Each row is a point on a tangle of strands that fork and nearly touch. The rows are in no order.
Two points are linked if the straight distance between their rows is under 40.6. Some points are linked to none.
tad: 1 11 -14 10 11 0 2 6 14 8 10 -5 4 -12 1 -2 -12 -6 1 -24
ruv: -6 -12 -8 9 10 6 5 20 12 -10 -2 -11 10 -15 -12 -13 -19 -18 -15 -12
pafo: -1 0 21 -13 8 0 19 -1 4 10 -8 -1 -14 28 -1 9 21 11 -17 12
Tamud: 2 -8 2 -6 -14 1 -16 1 -9 -17 -22 -3 4 -10 -7 -7 6 -16 -6 6
piva: -16 3 -4 -32 5 7 14 -9 -11 9 8 -9 -9 9 -5 1 12 4 11 17
fuge: -12 -13 11 -3 32 20 11 7 7 0 17 -5 -1 2 -13 -18 -5 10 2 -19
Nadil: 4 -2 -24 1 -27 -24 -14 -6 8 -6 -20 11 3 12 1 -11 -17 7 10 8
liguv: 10 -6 -13 12 -11 8 -22 17 0 0 11 -14 4 -19 1 -8 -10 -7 -9 -17
repu: 1 -3 35 -9 -2 -7 -7 -10 -2 -10 -13 3 -3 -5 2 6 12 5 15 14
nibe: -4 0 20 -23 -2 -2 2 -14 -1 -4 -8 8 -1 -1 0 -3 7 -4 13 2
lofu: 3 2 -15 -1 15 21 -3 9 -8 2 9 -19 -7 4 -5 2 1 4 -1 1
vikat: -4 10 -7 -4 4 2 -16 -5 -12 5 19 19 5 -20 1 17 -5 1 26 -17
Kidek: -9 10 -9 18 20 -13 17 2 7 -2 -18 22 5 6 2 18 10 -16 -24 3
ziruk: -2 -3 28 -10 -5 1 31 -19 -8 8 10 -1 -12 15 6 5 11 11 20 4
Niv: -5 -3 2 -7 3 3 2 6 -9 -12 -30 -8 -1 -1 -7 5 13 -19 -11 19
Nosid: 11 0 10 -15 -10 4 19 -14 9 9 8 -8 -3 13 -4 -16 -7 5 9 -15
liso: -3 3 -7 3 -17 -12 -13 -3 -6 -16 -17 12 11 -15 -8 0 -4 -17 2 6
tamuk: -2 -12 -17 -1 -20 -4 -27 -1 -12 -12 -10 19 15 -10 -6 0 -9 -3 7 2
noge: -10 -16 -2 0 0 -4 -7 14 18 -13 1 6 9 -19 -12 -23 -18 -7 -7 -22
Suk: -1 4 -1 -12 11 6 20 -16 -3 1 1 -19 12 33 -17 -8 -7 12 4 2
Nof: 0 8 -6 0 11 6 -5 -2 2 5 19 10 0 -13 -4 2 -8 1 20 -26
Tuko: 7 -6 20 -8 6 -6 12 10 15 7 -5 0 -15 9 2 20 26 18 -15 27
gevat: 1 13 17 1 -4 -25 8 -13 6 -6 -29 -5 9 6 1 17 2 -4 -2 15
Zotuz: 12 16 -26 22 -7 -8 -5 -4 -8 -8 3 -2 13 -9 9 21 -17 -10 12 11
Niraz: -14 -12 -19 -2 -9 -12 -17 14 12 -2 9 20 13 -23 -6 -16 -19 -2 1 -24
rute: 7 -4 1 4 17 5 12 -2 3 -3 7 -22 18 31 -17 -7 -21 13 -7 -7
mab: -2 -15 32 -20 -5 0 -16 -2 -14 -7 -7 -7 2 -9 4 7 15 8 14 28
debes: 7 16 22 17 0 -11 4 -3 11 12 -2 -2 -18 3 13 13 13 8 -10 -8
kab: -4 1 -12 16 7 7 -15 15 -19 -1 -3 4 -1 -20 0 17 8 -19 -5 3
teki: -1 -4 5 -22 -8 15 -13 5 -11 17 11 -5 -4 -13 4 -2 11 -3 -1 -16
lem: -1 -26 -12 -3 5 20 -18 17 -6 -22 6 -10 11 -3 -18 -16 -18 5 3 5
sevel: 14 5 21 20 11 13 4 -11 -6 4 11 -12 -10 22 0 4 4 19 2 -15
sebi: 3 -21 -16 8 -9 2 -30 3 -6 -18 -7 17 7 1 -6 -13 -15 8 10 3
zov: -7 0 -10 -13 -1 -10 -1 16 -10 16 -7 2 1 -17 7 32 11 -11 -3 22
Pala: -6 -4 14 -4 19 20 12 -2 -3 5 8 0 -19 15 -4 -8 20 13 -4 -6
tigid: 10 8 25 -8 -14 -8 20 -24 3 8 -1 -6 -5 19 1 0 0 9 11 -5
pevo: 9 19 -4 6 4 -5 18 -20 4 10 13 -1 8 18 -3 12 -16 10 18 -14
taku: 10 1 -1 6 8 0 8 -1 12 -4 -8 -18 13 15 -10 -11 -14 0 -12 -13
katag: 4 -18 -10 6 5 7 -19 -5 0 -18 4 18 6 12 -6 -14 -20 21 23 2
sidun: 1 -7 -16 -19 -23 -17 -10 -9 9 4 -5 18 4 9 1 -17 -16 7 16 -2
bev: -21 7 -16 -25 16 5 19 -3 -5 14 18 5 -17 8 -6 13 14 11 5 13
Nugo: 3 -12 -9 -8 8 22 -8 5 -6 -8 18 -18 3 5 -11 -13 -12 14 9 -1
tufi: 0 17 1 -3 11 -3 25 -15 -4 16 12 -2 -3 27 -3 21 0 14 13 1
simef: -4 -2 3 -3 7 -2 -3 -14 1 -25 -18 14 14 6 -12 -8 -5 0 9 0
vela: 8 4 -20 15 -23 3 -17 15 -13 8 5 -14 8 -24 12 1 -3 -19 -15 -2
fita: 13 -8 1 13 -8 10 -21 14 12 -7 11 -13 -3 -10 -3 -19 -11 7 -8 -22
Keso: 1 -8 20 0 -4 1 -8 -15 11 -14 -2 17 2 1 -4 -29 -2 8 8 -18
zarub: 5 -7 1 9 2 10 -10 23 -7 -1 -8 -3 -16 -9 8 20 21 -8 -23 23
vevi: -13 16 -14 -12 21 3 21 -9 -6 13 15 6 -7 11 -5 17 2 7 19 1
bavi: -6 12 -11 16 -2 -16 17 3 10 -1 -20 -7 8 -6 3 -13 2 -28 -24 -3
Nit: 4 -27 -15 9 -6 9 -19 14 -3 -24 -10 3 11 0 -17 -19 -20 -2 -3 8
Siz: -17 -9 0 -36 -8 11 -1 -12 -15 11 24 13 13 -7 3 -6 2 -1 23 -3
Fal: -5 -12 -3 -30 -18 -3 -5 -13 -1 5 10 24 10 3 2 -14 -9 3 25 -3
gilo: 6 -6 23 8 -3 10 -4 -15 3 -5 14 12 -6 0 2 -17 0 13 17 -21
remo: 9 12 -3 -16 -24 -11 5 -13 13 13 10 -1 -3 0 3 -6 -9 2 13 -14
fudo: 9 11 -13 24 -34 -11 -16 9 -12 -5 -3 -9 7 -17 12 -4 -4 -16 -14 15
tufed: 6 3 26 -13 -4 -1 17 -14 4 8 -13 -13 -9 23 -2 -3 10 3 -9 -2
Modo: -6 -4 25 -11 6 -9 26 -7 0 15 8 7 -13 5 4 19 16 16 22 15
vune: 1 22 -9 12 -11 -18 -4 6 -2 10 -2 -7 -4 -19 20 16 3 -14 -6 4
lep: 5 6 -16 44 18 0 10 10 1 -3 3 -9 13 -7 5 -4 -14 -12 -19 -8
sig: 3 -3 6 21 -4 -7 -10 19 -9 1 -18 -2 -11 -20 10 16 17 -17 -22 23
Setob: 10 14 -8 3 -16 -10 -14 -5 -4 0 6 -2 2 -11 8 21 -10 1 17 6
doliv: -1 -21 -10 -17 -18 7 -20 -8 -9 10 19 22 6 5 8 -12 -13 15 25 -2
kebit: -8 1 1 -23 -7 7 -10 -8 -20 10 23 11 8 -10 4 12 -2 6 28 -4
duve: -3 0 -6 -27 0 12 17 -17 -6 -1 11 -17 2 19 -11 -15 -4 10 17 9
Botu: 6 20 -11 31 -12 -17 14 1 -1 -7 -14 -14 12 -1 12 -16 -6 -18 -26 7
zugo: 5 17 -2 -2 -23 -15 -8 -8 8 -2 -1 0 0 -7 6 0 -4 1 6 -5
Nif: 2 -1 -20 30 6 -3 8 14 7 -8 2 -9 17 -17 -6 -12 -26 -19 -14 -5
Zoz: -12 4 -11 0 -22 -18 -22 6 6 -2 4 23 9 -20 -1 -17 -4 1 5 -24
Laba: 4 9 12 15 5 -5 1 9 14 6 -7 5 -19 0 14 15 21 1 -27 -2
gon: -20 -7 23 -32 8 0 7 -5 -6 5 -3 12 -6 -6 3 1 21 -4 12 13
Leg: 5 -18 -1 3 -12 1 -14 14 24 -3 11 -7 -5 -2 -3 -24 -26 14 -6 -17
let: 14 -1 16 14 -3 12 -7 -3 9 1 10 -7 -9 -2 -1 -18 -1 11 -1 -27
bupa: -7 -3 6 3 9 -6 7 9 3 -8 -31 7 -8 0 -2 12 22 -16 -23 21
Pez: 7 15 -23 29 11 -1 8 1 -14 -1 -5 -2 5 -5 11 24 -8 -17 -3 20
fos: -1 5 -6 -6 -19 -12 -10 13 -9 21 -5 -10 2 -25 14 28 8 -13 -8 11
pefis: 7 0 -22 9 18 18 9 17 2 5 8 -28 2 4 1 0 -10 -4 -12 -2
zode: 9 5 8 -14 -9 2 -4 7 -5 16 3 -17 -16 -2 11 18 9 1 2 13
zinob: -8 4 10 -4 14 -3 6 4 10 2 -18 10 -13 2 0 6 21 -7 -17 -3
niva: -25 0 -9 -13 28 8 6 -1 -12 -11 -8 9 -5 2 -12 6 16 -2 -1 16
Tun: 0 5 2 -11 -19 1 -17 9 1 13 7 -7 -4 -19 7 -8 10 -9 -10 -24
dudo: 13 13 9 17 7 2 3 -6 1 6 -3 -12 -8 17 9 14 3 7 -8 -2
nobop: 7 10 3 -12 -13 -14 6 -12 2 -8 -23 -14 8 10 -1 14 -5 -5 4 23
maso: -1 -31 2 -4 1 7 -12 -4 11 -10 6 16 2 14 -3 -32 -18 17 16 -2
pur: 17 16 -10 30 -22 -12 0 -3 -4 -11 -10 -19 7 -2 16 -2 -7 -9 -16 15
pibi: 7 1 26 18 15 18 -8 -4 -10 -3 8 -2 -19 5 3 14 13 21 7 2
sut: 4 21 -16 22 5 -16 12 1 0 6 -6 -2 0 -5 22 19 -2 -13 -12 8
nen: 0 5 -1 25 3 -6 8 10 -2 -1 -24 5 -7 -8 6 5 15 -26 -31 20
litu: 11 0 7 0 -6 -8 10 -13 17 1 -1 -6 11 21 -11 -18 -17 10 -1 -18
gebo: -5 -9 8 -4 19 18 23 -7 0 4 24 -11 0 17 -13 -16 -7 14 10 -16
tol: -5 -6 26 7 19 17 9 -2 -7 3 16 11 -23 16 0 7 25 23 -3 3
nam: -14 -4 13 -17 14 -6 6 5 -4 8 2 12 -10 -6 1 22 19 11 11 23
ses: -12 -5 11 -4 11 13 -18 4 -22 -8 -2 4 -4 -11 1 14 14 2 7 11
dovo: -3 1 4 -8 -20 -5 -16 0 8 4 11 10 -1 -21 1 -19 1 1 3 -27
bepe: -8 -22 13 -12 4 6 -10 -9 10 -17 3 25 11 2 -4 -32 -5 1 15 -8
zirok: -11 13 -15 23 15 -15 17 7 9 2 -14 12 4 -10 5 -1 6 -24 -23 -10
bek: 3 3 -17 20 22 4 12 13 11 9 4 -15 5 2 5 0 -9 -8 -20 -15
difed: 13 3 -20 -4 -24 -11 -4 -9 0 -15 -20 -4 11 11 -3 1 -15 -6 6 20
Lunuz: -6 9 -15 5 22 -8 22 3 6 -1 -7 16 7 22 -2 25 12 -6 -27 12
ger: -6 -4 3 -10 24 14 6 6 6 3 2 0 -7 -1 -7 -11 9 -3 -2 -16
sapeb: 0 -6 11 -16 3 12 2 15 2 9 7 1 -26 3 4 15 26 12 -15 21

A fork is a point with three links, a tip a point with one. Leave the first point through the second and follow the links. Name the first fork or tip that comes.
Pala / tol -> bupa
Lunuz / Kidek -> fita
pevo / tufi -> Nosid
lep / Nif -> teki
remo / zugo -> zov

A fork is a point with three links. Follow the links from the first point to the second and name the forks in between, in order.
nen / difed -> bupa > sebi > bek > Fal
tufed / vevi -> tigid > Nosid
Zotuz / bev -> Nosid
fuge / katag -> bupa > sebi
fita / nen -> sebi > bupa
doliv / Tamud -> Fal > bek > sebi
piva / nam -> Nosid > tigid
Leg / pibi -> fita > sebi > bupa
zirok / bepe -> fita
